Points on a hilly landscape, in no order, each with its height.
From any point a ball rolls to the lowest of the 2 points nearest to it. It stops when none of these is lower. Distance is the straight distance between rows; heights are no part of it.
k485: [ 82 112 102 179 143 144 163 117 110 147  94  98 181 128 146 191 132 122
 112 126 135 188 137 140 155  83 146  94]  h=5.85
k775: [124  69 123 111  97 139  84 130 144 192 126  94  92 127 131 196 159  90
  67 143 151 160 187 131 170 175 108 120]  h=4.88
k517: [105 158 147  89 100  96 123  64 119 105 149 103 139 207  96 140 144 118
 140 105 119  99 105 159 114 104 119  74]  h=3.25
k783: [109  93  99 136 150 132 166  66  94 191 120 122 125 166 107 179 149 130
 130 134 118 206 142 155 179  69 106 123]  h=5.24
k686: [139  65 127 150 161 132 163 152 125 173  91 137 125 116 169 163 131 121
 100 141 151 166 157 110 174 125 112 176]  h=7.28
k289: [147 142 122  98 183 122  75 144 170 124 127  96  65 141 160  94 175  96
 124 171 109 120 163  50  75  76 142 140]  h=3.92
k369: [109  67 168 162 140 157 164 116  79 144 126 128 181  62 137  95 102 123
 161  71  93 142  84 114 177 156 124  86]  h=1.54
k66: [139 101 168 126 127 130 129 156 139  90 119 130 140  87 143 105  78 139
 168 112 118 111 104 143 100 183 118 105]  h=4.22
k268: [152 122 116 117 152 126 166 151 138 148  85 147 122 123 101 133 109 175
 162 117 145 131 117 131 144 146 145 184]  h=3.52
k805: [118  52 181 147 148 115 158 141  96 115 144 117 147  81 174 101 126 110
 122 105  98 135 132 118 123 130  97  68]  h=4.45
k810: [148 150 138 159 139 130 162 140 124  88 108 130 123  95 146  74  88 189
 187 116 110 127 101 111  77 120 144 126]  h=7.42
k50: [134  98 148 122 126 115 112 164 157  98 115 130 100 106 165 116  80 119
 177 134 112 144 135 158  94 162 133 118]  h=4.44
k75: [106 181 127 112  76 123  72 114 110  92 174  98 131 164 123  88 143  97
 142 116 125 125 112 132  78 124 141  64]  h=1.75
k478: [118  75 124 122 141 136 134 121 117 157 107  96 117 141 120 164 129 113
 143 119 127 185 141 130 165 148 119 108]  h=2.59
k16: [133  73 148 134 110 142 133 126 125 172 123 107 161  62 116 156 138 127
  88 119 148 108 131 113 194 181  93 123]  h=5.29
k674: [106 116 103 102 150 138 151  97 151 182  95 107 126 134  73 211 145 197
 136 135 107 187 135 139 126 125 117 116]  h=5.75
k480: [131 170 129  77 151 110 115  81 116 120 125 111 115 224  86 109 158 121
 159 107 146  88 105 110 135  67 138 152]  h=3.46
k160: [145 135 135  97 142  98 112 108 135 107 158 117  49 160 120 105 146 164
 146 140  94 156 156  99  61 102 116 116]  h=3.19
k789: [119 152 136 149 142 134 189 131 148 110 106 161 186 131 139 157 104 181
 134  99 106 126 108 171 102 115 132 128]  h=7.82
k320: [128  92 104 171 128 166 165 152 118 187 103 153 132  68 155 151  99 132
 137 122 139 203 126 140 183 166 127 190]  h=7.62
k492: [130  96 154 121 128 121 135 119 119 137 135 116 143  72 108 130 145 142
  93 118 131  90 127 101 149 165  88 114]  h=5.49
k456: [132 124 134  75 122 105  93  90 132 133 142 112  92 155  69 161 167 134
  98 137 127  89 132 116 137 155  93 116]  h=1.55
k445: [135 134 105 154 103 133 125 174 147 128 131 173 128 101 137 148 103 125
 102 152 134 148 142 165 120 169 130 156]  h=3.95
k894: [127 166 139 101 126 113 160 134 150  97 108 149 162 189 102 148 127 153
 136 108 146 100 108 171 120 111 146 136]  h=4.19
k403: [159  74 133 135 157 117 138 134 118 143 140 133  73 113 154  87 125 123
 142 153 125 152 152  88 124 123  95 158]  h=7.09
k25: [114 197  89 138 110 122 130  80  95 111 167 134 115 169 118 118 167 147
 112 134 132 135 120 116  95  67 117 119]  h=5.45
k21: [126  89 119 108 141 138 144 135 125 162  95 112 123 124 119 148 115 144
 167 115 129 165 127 120 156 155 125 143]  h=3.01
k279: [140 126 120  77  91 121  65 140 148 144 136 111  92 140  87 150 160 103
 101 139 146 115 150 124 157 167 125 142]  h=2.30
k887: [136 197 104 128 133 124 120 100 109 119 178 152 118 166 135  96 174 105
 100 147 128 120 135 108 115  59 126 156]  h=5.23
k217: [125 116 123 147 141 136 172  84  83 139 136 114 142 120 107  90 129 165
 171  92 107 166 102 107 135 105 116 115]  h=6.30
k150: [150 161  99 115 136 131 153 142 148 150  92 149 130 129  67 141 116 204
 142 117 156 109 101 129 155 145 147 205]  h=3.88
k87: [133 202  99 117  47 145  80 145 132 115 175 162 110 126  90 116 114 164
 119 132 140 114 109 155  92 179 141 140]  h=6.52
k856: [176 118 131  97 116 125 115 174 147 143 138 178  93 126 113 117 104 125
 120 152 147 101 148 149 147 172 127 209]  h=2.35
k15: [124 120 137  74 136  93 121  61 126 138 138 102  97 168  75 166 166 159
 110 129 110 120 147 126 116 120  80  82]  h=2.19
k366: [129 133 117 112 141 131  57 172 184 126 106 108 102 147 158 150 151  66
 110 165 135 130 168 110 117 113 156 142]  h=6.12
k137: [ 74 104 113 173 130 145 154  85  96 169  93  83 179 117 125 200 146 108
  92 126 146 174 129 126 180 100 140  78]  h=5.69
k246: [137  60 138 157 163 133 157 162 152 158 100 142 106  82 182 164 125 128
  80 166 123 157 186 114 141 133  94 154]  h=7.18
k687: [109  84 125 126 119 134 108 108 156 194 101  82 123 120 124 221 181 117
  38 144 156 134 171 120 164 164 101 116]  h=5.12
k638: [131 139 138 132 135 112 171  55  85 147 162 185 135 127  89 124 132 189
 115 117  96  99 113 145 124 111  73 123]  h=6.31
k198: [108 167 105 145 109 134 121 152 140 121  99  96 148  65 117 138 134 186
 103 133 150 118 100  97 131 164 127 140]  h=4.68
k28: [103 180  82 115  97 129  28 154 157 120 123  66 112 137 144 110 142  76
 158 143 136 152 119 101 104 130 174 115]  h=6.41
k335: [135 183 114 145  66 138 114 144 127 116 185 176  98 115 111  92  87 157
 123 126 121 129 111 151  97 171 126 140]  h=6.40
k401: [142  78 161  96 129 106  47 147 142 111 146  87  97 128 162  95 130  35
 127 135 111 115 153  96 111 155 125  78]  h=5.43
k315: [109 131 128 150 106 126 101 166 163  91 110 118 131  48 163 151 121 148
  96 150 119 111 122 123  84 177 112  99]  h=5.55
k377: [116 118 101 121 148 151 156  88 128 189 118 147 142 130  85 191 127 201
 161 125  89 208 129 152 130 122 123 128]  h=5.66
k667: [125 129 152  79 144  96 148  48 108 116 127 100 117 194  70 140 152 153
 145 102 118  99 110 141 113 113  94  77]  h=2.75
k580: [ 83 126  87 172 142 143 133 146 128 131  81  78 160 137 159 185 128  91
 101 158 151 193 151 130 139  72 173 109]  h=6.01
k625: [137 117 150  92 118 108  38 151 156  95 178 134  92 153 163  90 129  41
 135 138 103 109 154 130  93 133 136 103]  h=5.25
k242: [156 115 145 144 153 130 148 125 116 118 117 144  84  67 133  74  95 206
 170 129 107 129 115  88  84 137 107 129]  h=7.33
k364: [159 158 125  92  97 126 112  97  98 117 163 128 101 188  62  77  95 174
 188  88 138 108  87 139 120 149 139 119]  h=5.80
k722: [153  95 169 108 111 124 122 138  88 119 149 124 141 106  93  85  97 111
 162  97 145  73  99 136 183 181 129 139]  h=4.27
k893: [137 190 121  79 141 111 103  84 134 121 145 138 130 234 110 119 177  81
 122 122 138  75 124 125 136  64 148 149]  h=3.02
k293: [106 114  87 159 102 151  70 168 165 164  86  77 125  86 159 192 126  83
  83 170 168 187 173 124 157 173 161 121]  h=4.15
k373: [114  42 188 115 140 118 119 130  95 104 119  69 152 125 122 121 119  76
 154  90 123 117 111 117 166 158 121  57]  h=3.45
k350: [158  91 133  96 112 125 118 186 159 136 116 172 130 141 106 152 121 112
 120 133 163 104 143 179 183 171 144 189]  h=2.93
k587: [147 218 113 127 121 128 131 122 144 107 177 177 136 179 143 115 165 122
  78 156 127  82 136 120  84  68 139 170]  h=4.98
k120: [142 209 125  97  97 123 109  91 118 119 169 161 138 212 104 107 142  90
 134 112 149  50 109 153 142  89 143 147]  h=3.50
k382: [104 192  74 129  74 135  55 165 150 121 119 111 136 138 120 138 133  91
 129 146 157 141 118 140 123 138 180 139]  h=6.56
k904: [153 130 160 110 131 104  85 154 155  85 167 154  90 159 168  85 113  74
 148 145  98 116 154 135  78 122 135 118]  h=5.07
k144: [118 100  99 157 120 158  95 174 157 175  80  86 123 110 172 186 138  71
  89 166 176 159 189 106 168 138 162 152]  h=3.94
k675: [130 109 124 121 117 124 125 185 157 126 100 151 142 150 137 184 113  91
  99 138 157 138 156 176 160 131 159 162]  h=3.40
k581: [123  99 124 104 161 126 153 111 152 178  76 116 136 115  87 199 144 207
 127 125 124 148 134 120 141 151 100 140]  h=5.51
k869: [148 153 136 127 119 129 132  79  78 130 174 133  91 126  88  71 133 188
 135 116 115 110 118  91 109 112 107 111]  h=5.86
k259: [127 130 150  87 136 100  79 104 159 108 157 112 123 177 122 166 174  65
  71 143 118 116 162 138 106 119 138  97]  h=4.76
k413: [133 115 132  83 152 104 131 111 140 138 119 111  84 158  98 144 143 169
 141 134 116 161 147 116 100 115  99 118]  h=2.77
k913: [107 124 109 132 147 158 152 120 157 184  67 102 178  81  98 190 152 199
 109 128 134 139 118 106 157 151 119 136]  h=5.21
k360: [127 101 137 134 148 110 163 118 104 132 152 161 137 171 137 146 128  95
 120 120 120 141 138 166 155  90 117 127]  h=4.36
k405: [109  67 171 150 151 123 137 158 128  99 126 123 164  87 173 136 117  93
 106 128 112 118 141 136 137 146 114  77]  h=4.28
k820: [166 168 115 140 137 122 127 137 112 119 182 208  78 156 152  68 117 108
 122 153 123 125 155 129 104  74 133 184]  h=3.11
k961: [109 122  99 172 160 128 124 148 146 112  89  89 140 121 189 132 145  92
 107 165 144 160 148 104 116  70 153 113]  h=6.16
k665: [120 182 151 146 104 127 128 133 126  71 155 121 169 170 179  66 121  98
 141 114 132 105 110 129  89  91 144  94]  h=0.60
k482: [ 96  87 127 140 129 122 106  84 123 167 137  80 120 124 136 210 184  81
  36 151 140 141 176 103 158 130 107  76]  h=5.27
k884: [115 132 113 132 150 132  73 143 162 123 137 111 111 148 173 147 165  46
  57 172 113 156 188 115 110  85 159 122]  h=5.97
k251: [ 95 182 117  99  75 117  56  97 117 105 158  80 126 167  98 125 169  83
 126 115 138 112 114 112 111 125 141  60]  h=2.22
k977: [131 134 141 138 132 137 133 164 138  83  93  95 163  81 146  88 119 130
 147 111 155  83  99  99 130 148 153 128]  h=5.28
k910: [ 92 138 124 122 112 109 147  53 104 115 134 124 161 195 104 167 136  93
 141  92 125 128 100 179 152  81 112  70]  h=3.69
k383: [147 117 141  67  88 106  69 157 173 127 142 126 110 132  79 154 166 105
  88 153 149  77 151 144 141 186 130 145]  h=2.76
k8: [148 210 142  98 121 115 128 107 152  95 153 162 124 203 126 129 151 151
 100 141 117  79 129 132  63  85 138 150]  h=4.73
k221: [108 176 107 138 153 134  70 137 149 129 164 113 146 163 159 105 183  27
  72 142 121  94 135  96 117  58 162 118]  h=5.63
k51: [143 126 143  83 107 125  64 174 193 113 141 128 137 146 117 171 151  63
  82 155 148  75 162 153 135 142 158 140]  h=3.24
k29: [120 131  96 142 171 114 124  99 126 132 125  73  97 165 144 107 180 115
 128 158 123 178 151  71 114  41 136 119]  h=4.37
k11: [159 197 137 110 118 111 150  69 103 113 159 161 136 170  83 121 142 168
 101 123 149  28 113 117 130 100 104 159]  h=6.67
k347: [122  67 166 157 143 145 164 127  93 129 112 112 151  75 146  90  89 143
 202  88  94 157  95 124 138 148 128  93]  h=1.62
k261: [126 166 104 139 106 137 132 153 163 129 114 142 154  68 110 160 142 177
  77 145 154  97 118 121 126 170 125 153]  h=4.46
k577: [123 116 139 173 131 124 133 175 162  90 122 160 128  59 191 130 110 115
  73 165 109 116 146 139  86 159 113 111]  h=5.67
k852: [109 118 142 156 127 131 127 172 166  85  73  87 166  57 156 133 108 143
 127 130 137 107 108 108 104 161 138  96]  h=5.42
k344: [152 146 185 128 141 122 195 113 122 100 136 167 144 147 124  84  82 201
 166  94 115  91 113 140  66 106 127 116]  h=7.60
k165: [125  97 121 166 132 142 146 123 114 141 148 145 122  96 148 125  87 149
 172 127  86 220 132 171 111 121 117 107]  h=2.57
k101: [144 196 134  83  75 114  81 106 138 122 175 150 140 187  90 130 170  74
 102 122 142  35 118 155 134 124 139 131]  h=3.91
k658: [ 98  66 125 149 137 155 154  72  85 201 130 134 149 108 128 178 134 111
 118 120 107 182 142 140 188 131  92  90]  h=5.44
k920: [105  66 151 144 152 148 166 100 100 150 128 120 174 107 130 159 118 127
 141 100  90 172 126 152 158 115 101  73]  h=5.18
k644: [154  73 129 150 144 151 143 154 104 172 104 136 123 113 164 115 116  82
 133 128 156 154 145 119 199 134 126 194]  h=7.39
k339: [123 117 104 180 124 159 166 131 115 162 113 152 140  51 140 129 108 170
 150 108 113 185 111 117 160 156 126 160]  h=7.72
k167: [105  94 156 153 147 111 139 160 148  95 112 114 159 117 172 160 135  94
  87 138 128 123 143 144 108 122 128  88]  h=4.09
k718: [127 142 176 128 135 106 173 101 130 105 164 185 156 127 124 125 142 152
  73 120 118  50 128 135 102 123  97 110]  h=6.15
k830: [102 133 120 143 111 148 170  91 114 162 122 159 206  83  82 167 122 169
 133  90 122  86  77 153 186 165 116 131]  h=4.95
k757: [120  44 190 108 141 124 120 156 138 111  97  75 154  95 136 128 117 110
 152  99 127 103 116 114 150 179 116  75]  h=3.74
k6: [117 162 114 133 112 143 151 139 123 117  84 107 181 135  89 143 106 183
 182  84 143 140  68 154 133 152 180 134]  h=3.51
k973: [134 170 146 131 124 123 159 103  99 100 143 145 155 135 112  98 140 162
 101 110 141  61 103 119 117 122 118 127]  h=6.34
k406: [112 135  98 167 154 145 196  98 101 143 110 127 162 114 128 126 135 164
 139 112 117 186 113 124 136  76 126 136]  h=6.51
k229: [149 170 109 139 124 133 134 138 105 118 145 143  95 138 133  67  98 152
 178 135 134 136 110 111 108 102 150 169]  h=6.57
k450: [111 175 129 174 111 142 147 147 114  66 138 136 164 130 202  56 117  99
 148 130 135 116  97 114  94  90 148 112]  h=1.10
k729: [134  85 136 160 137 129 115 169 142 115  84 111  93  72 205 107  86 107
 164 177 105 135 128 146 110 180 128 124]  h=4.66
k510: [104 108  87 151  80 155  93 163 146 174 113 113 120  81 128 191 119  99
  91 146 149 188 152 158 178 187 132 126]  h=4.40
k855: [137 117 173  80 127  98 114 129 141  83 140 113 102 161 112  94  91 140
 184 102 110 116 127 142  71 154 125  79]  h=5.38
k95: [129 127 104 120 168 113 156  96 121 138  98  82 114 157 118 134 185 163
 117 146 140 174 142  85 125  58 118 134]  h=4.63
k876: [125 186 106 172 107 148 116 161 123  81 136 133 139 100 199  50 118 101
 146 142 140  88 106  96 103  89 152 135]  h=1.46
k932: [159  92 143 133 164 122 157 111 104 141 119 128  69  91 146  72 138 178
 151 144 111 152 153  67 110 114  96 140]  h=7.21
k476: [110 109 102 130 173 115 180  80 109 153  99 105 133 184 108 165 158 141
 142 132 132 178 135 129 154  48 114 141]  h=4.94
k88: [133 111 162 144 131 116 165 139 138 113 137 156 152  72 128 135 127 162
  84 130 118  77 130 133  97 147  89 123]  h=5.96
k598: [137 138 163 109 119 108 103 141 155  72 156 135  94 161 159  84  96 115
 161 135 103 127 138 135  47 132 129  88]  h=5.22
k327: [135 100 159 148 142 117 159 163 157 113 139 181 115  75 155 148 124 149
  81 153  97 127 155 151  78 153  89 120]  h=5.81
k975: [ 99 172 146 136  88 124 113 120 106  79 161 102 172 163 154  93 137  91
 138  93 133 100 102 136  95 102 145  56]  h=1.16
k69: [147  78 139 114 154 121 103 181 142 112 129 140  87 158 180 112 102  46
 165 149 119 155 158 147 140 104 141 143]  h=5.91
k596: [177 155 107  98 129 126 113 124 108 133 143 134  64 159  84  77 110 182
 180 125 139 129 132  94 107 122 139 179]  h=6.39
k976: [128 161 112 149 128 154 181  95  92 152 111 162 173  81  83 128 113 209
 128  95 136  95  84 120 159 146 125 160]  h=4.56
k447: [143  97 114 153 157 125 151 146 128 146  94 147  80  92 185 105 126 137
 142 167 134 183 157 113 129 108 118 182]  h=6.95
k994: [ 92 102 120 155 123 149 146  92  80 165 108  93 179 114 116 165 145  94
  91 107 151 131 105 129 208 128 124  93]  h=5.47
k632: [150 102 110 159 150 142 133 174 161 152  98 159  91  88 191 125 127 117
  98 187 152 149 169 105 138 126 115 201]  h=7.07
k657: [115 155 112 151 147 133  78 142 149 136 149 109 128 115 179 122 177  39
  48 176 121 114 158  70 125  77 148 136]  h=5.82
k733: [187 158 133 120 130 126 134 139  95 142 187 198  88 154 115  69 106 120
 119 136 141  78 144 118 138 102 128 215]  h=2.56
k142: [125  88 102 157 125 157 142 155  96 175 113 146 128 126 139 135 104 100
 139 122 154 186 132 143 212 131 145 192]  h=7.50
k656: [137  65 134 118 135 127  76 170 130 143 138 118  83 144 180 101 118  28
 145 157 129 151 163 129 154 130 133 130]  h=5.77
k387: [131  89 110 135 131 134 101 184 158 143  99 111 129 136 160 194 135  59
  88 164 159 141 182 140 170 125 156 154]  h=3.71
k988: [134 130 111 146 106 139 131 170 158 137 120 159 138  68 128 163 134 152
  76 156 150 127 140 156 141 173 124 168]  h=4.20
k985: [144 110 125 114 120 135 138 119 128 158 138 160  98 103  89 123  70 191
 190 108  84 186 126 157 104 179 128 129]  h=5.10
k457: [122 104 133 101 151 108  92  94 157 143 122  77 115 159 131 194 188  85
  49 157 133 140 173 110 125 115 119  92]  h=5.02
k761: [120 156  88 170 108 156 151 133 109 165 126 161 139  69 116 120 102 186
 127 126 118 173 111 122 140 156 112 157]  h=7.81
k258: [ 97 146 131 134 106 145 142 121 125 111  90  98 177 109 109 133  98 151
 188  60 111 153  77 141 128 162 167  87]  h=3.10
k837: [131  72 190 111 143 116 148 162 158  96  90 106 163  72 139 134  93 151
 164  99 113  96 116 126 113 191 111  89]  h=4.00
k528: [145 127 157  84 107 112 106 101 110 116 161 130 110 180  76  99  94 154
 187  83 113 125 106 144 102 150 125  92]  h=5.59
k723: [ 92 136 124 167 105 159 153 109 100 132 128 125 204  85 114 141  98 141
 165  68 100 148  71 159 160 157 150  83]  h=2.65
k740: [159  68 163 105 113 148 129 151 132 161 131  95 133  68  97 125 150 130
 107 121 168  68 127 101 201 204 107 161]  h=4.96
k978: [115 169 106 138 140 129 146 133 132 105 122 125 144 144 138 122 141 146
  99 144 153 126 119 114 113 108 141 147]  h=6.59
k240: [157 157  92 146 142 129 162 132 113 131 123 158  82 127 116  78  92 180
 186 137 118 185 119 127 102 113 141 176]  h=6.70
k380: [ 93 156  93 101 127 114  93  87 100 130 125  59 137 178  92 142 168 117
 134 123 160 131 109 117 147 104 137 102]  h=3.20
k334: [125 192  94 131 124 147 162 104 111 136 102 143 148 110  74 142 123 212
 132 109 139  99  90 120 138 141 142 174]  h=4.26
k567: [131  61 165 137 181 122 191 128 121 149 118 145 142 116 143 139 122 147
 145 115  98 159 134 136 136 102 105 116]  h=4.92
k488: [ 96 109  93 165 128 142 165  63  96 200 134 134 154 112 108 183 149 135
 105 136 111 199 136 141 174  96  96 107]  h=5.50
k265: [118 133 104 122 135 124  75 163 145 108 114  97  98 150 160 113 123  69
 158 149 128 159 133 113 105 120 157 123]  h=6.27
k709: [127 144 184 127 144 114 197 132 150  96 122 156 178 144 145 122 113 183
 131 100 112  92 115 152  78 125 126 101]  h=7.71
k98: [145 133 133 117 148 123 166  70  92 143 146 143 119 118  74  95 127 208
 155 111 107 127 110 106 112 122 102 113]  h=6.06
k526: [136 126 125 175 141 148 147 175 120 101  77 104 122  69 180  58  82 114
 203 143 138 117  85 108 139 152 163 160]  h=4.97
k422: [122  92 104 132  84 139  89 144 136 183 130 131 105 116 122 182 137 107
  82 146 140 160 161 143 176 182 118 139]  h=4.65
k604: [104 193  77  92  92 111  64  98 115 128 128  68 130 176  89 138 174 106
 129 131 154 119 107 110 128 112 150 113]  h=2.74
k879: [ 91 130 100 147 113 161 127 130 143 149  76  83 174  57 117 167 138 178
 117 121 142 144 105  95 151 177 130 121]  h=4.93
k636: [136  44 168 112 139 123  69 153 123 133 148  89  89 117 180  87 132  44
 134 140 124 130 161 103 161 146 117  96]  h=5.60
k60: [149 171  98 169 128 131 118 163 133 113 157 184  98 120 169  80 108 114
 120 164 121 129 142 128  98  97 130 188]  h=3.44
k679: [153 151 129  83 149 101  75 131 167  97 149 121  46 175 133  97 137 128
 162 153  96 139 156 106  45 103 133 139]  h=3.47
k463: [113 142 112 152 144 132 172 129 120 115 105 108 149 133 135 125 140 140
 128 120 143 154 114 119 135  79 141 141]  h=6.45
k191: [116 127 154 124 122 121 136 154 156  88 108 117 183 132 143 166 127 111
  93 119 141 102 126 153 113 137 137 103]  h=3.87
k352: [117 133 125  81 150  98 122  96 119 123 101  82 127 186  86 142 158 123
 145 117 154 107 118 108 146 101 134 131]  h=3.66
k649: [158 154 118  85 123 113 114 132 139 129 142 137  70 180  70 113 114 180
 170 124 130 140 130 124  96 130 139 158]  h=6.24
k824: [ 98 104 155 158 125 153 164  94  73 133 139 117 204  84 126 105 116 132
 151  61 109 118  71 130 168 147 112  66]  h=2.07
k980: [117  87 162 114 112 120 123 116  87 121 142 108 153 128  95 116 117 103
 152  88 136 109  95 137 165 161 118  93]  h=3.86
k501: [117 134 146  93 104  92  81  91 141 104 166 137 135 189 110 161 165  55
  68 128 118  88 149 168 118 115 126  90]  h=4.55
k184: [109 215  76 118  56 141  75 144 134 108 161 151 126 153  93 130 131 121
 117 130 148 120 112 158 115 154 161 137]  h=6.64
k748: [ 92 132 108 149 115 149 166  83  99 157 104 115 195 101 105 166 136 138
 112  99 153 105  84 135 211 150 127 117]  h=5.26
k461: [145 117 127 173 161 140 145 167 129 102  76 122 107  87 199  83  87 122
 182 165 117 120 122 123 119 141 142 149]  h=4.82
k90: [123 182 108 156 110 126 144  86  71 120 185 137 116 127 115  72 137 174
 124 120 124 130 116 102  99  81 117 115]  h=5.65
k942: [155  59 172 106 127 130 129 136 108 152 133 107 150  80  93 103 118 136
 143  92 143  67 106 123 192 205 108 129]  h=4.61
k151: [125 132 119 118 185 120 114 123 141 118 133  89  90 155 160  95 175  94
 119 164 114 148 157  56  93  55 137 123]  h=4.14
k506: [123 193 101 162 101 164 104 157 115 100 128 126 126  97 160  58 115 116
 169 144 158  95  90  75 125 115 160 170]  h=1.83
k225: [124 177 107 115 155 123  91 120 144 126 159 131 121 189 156 106 179  56
 104 138 117 116 140 101 104  46 151 125]  h=5.46
k969: [114 167 100 161 123 146 173 124 128 154 133 180 159  87 108 157 112 197
 110 126 105 154 118 156 123 136 119 168]  h=7.92
k324: [130 131 138 146 134 149 122 165 122  82  89  88 131  76 164  58  93 128
 190 117 145  90  81  89 121 150 160 143]  h=5.11
k762: [151 165 121  77 158 111  50 144 177 109 134 108  43 149 144  89 142 114
 164 163 105 113 159  69  58 105 145 149]  h=3.67
k359: [148 203 151  93 111 113 154 103 154 100 133 157 140 214 113 138 129 160
 121 122 134  69 114 159  87 100 140 138]  h=4.50
k3: [139 160 124 111  80 116 108 112 109 127 189 184  99 162  89 101 105 133
 130 116 119 105 131 169 114 153 111 128]  h=6.21
k964: [117 106 103 185 160 147 161 124 111 129 101 102 140 106 172 111 152 118
 106 153 146 175 134  88 141  67 130 132]  h=6.29
k868: [143 164 111 148 109 137 116 179 142 107 140 179 112 118 163 118  95 110
 122 148 128 127 135 158 100 148 133 170]  h=3.72
k572: [111  86 141 123 145 117 164  87  94 138 128 129 148 186 116 167 130  85
 127 107 128 148 135 175 169  84 102  98]  h=4.08
k134: [136 104 101 140 131 153 150 111 134 170 135 171 108 103 103 149  94 186
 170 127  77 206 136 153 110 142 109 147]  h=5.35
k418: [131  90 150 130 139 120 148 153 124 126 149 165 138 149 141 140  95  95
 129 120 115 139 143 187 141 125 116 124]  h=4.60
k700: [122 155 117 112 118 137 165 138 139 110  80 135 175 162  94 158 111 164
 164  92 148 122  92 164 145 131 167 152]  h=3.85
k967: [151  87 151 103 137 122 122 151 148 134 125 172  89 108  96 131  63 183
 165 128 103 159 137 157 101 178 110 138]  h=4.85
k986: [149 169 121  88  83 118 108 113 115 124 155 152  92 173  63 113 122 149
 140 116 142  96 117 149 128 153 133 141]  h=6.03
k925: [120  48 151 124 150 131 127 130  89 140 121  88 124 129 147 126 124  88
 139 117 130 154 131 114 166 137 120  82]  h=3.05
k433: [120 170 121  86  74 112  59  97 150 115 183 136 125 177  97 155 180  39
  66 136 132  64 139 153 127 133 143 108]  h=4.29
k30: [131 190 129 129 119 123 142 141 138  94 121 126 162 121 117 125 150 161
  98 131 156  60 106 110 113 114 143 140]  h=6.50
k252: [174 136 115 109 117 131 120 154 121 163 160 188  79 129  99  94 115 136
 118 137 154 108 149 130 165 153 117 214]  h=1.76
k298: [135 160 129 125 132 110 168  37  95 133 152 172 123 162  84 136 132 175
 104 106 127  59 109 146 138  96  82 134]  h=6.48
k379: [147  73 160  96 125 109  98 166 164 119 122 149  76 105 127 138  79 150
 168 130 103 140 142 153  88 193 118 108]  h=4.64
k127: [125 133 161  95 106 111  98 162 185  99 127 119 159 149 130 182 153  80
  69 131 144  68 147 171 121 145 152 118]  h=3.54
k565: [156 164 166 140 127 130 169 145 124  77 121 131 136 127 147  56  76 184
 185  98 129  96  96 123  77 121 154 131]  h=7.49
k62: [155 111 157 114 143 115 116 160 139 105 166 161 115 166 160 107 109  67
 128 134 118 116 156 157 118 122 130 145]  h=4.87
k195: [114 153 112 137 139 126 187 108 127 128 118 168 166 121 110 175 134 184
 104 121 119 124 115 155 125 112 121 138]  h=7.93
k568: [122  87 131 179 123 140 147 128  96 128 150 148 124  70 143 100  93 142
 168 110  83 182 107 145 125 151 115  98]  h=2.18
k680: [136  76 170 152 170 115 183 125  98 116 130 157 147 104 165  89 120 138
 131 112 111 114 137 119 113 109  97 124]  h=4.67
k684: [144 138  86 159 158 138 167 159 135 142  96 148  84 112 160 104 104 158
 156 171 125 182 137 119 108 108 132 199]  h=6.84

Where does a ball stop that starts at each point below?
k783: k456
k985: k478
k879: k252
k961: k478
k761: k904
k360: k456
k638: k369
k687: k252
k16: k478

Call two points neighbours if one is among the 2 nearest of the other. Go from one point of each pair to the other, from neighbour to neighbour, staying as low as possible. Name the highest point that can't be avoided.
k478 / k369: k134
k893 / k665: k352
k665 / k252: k482
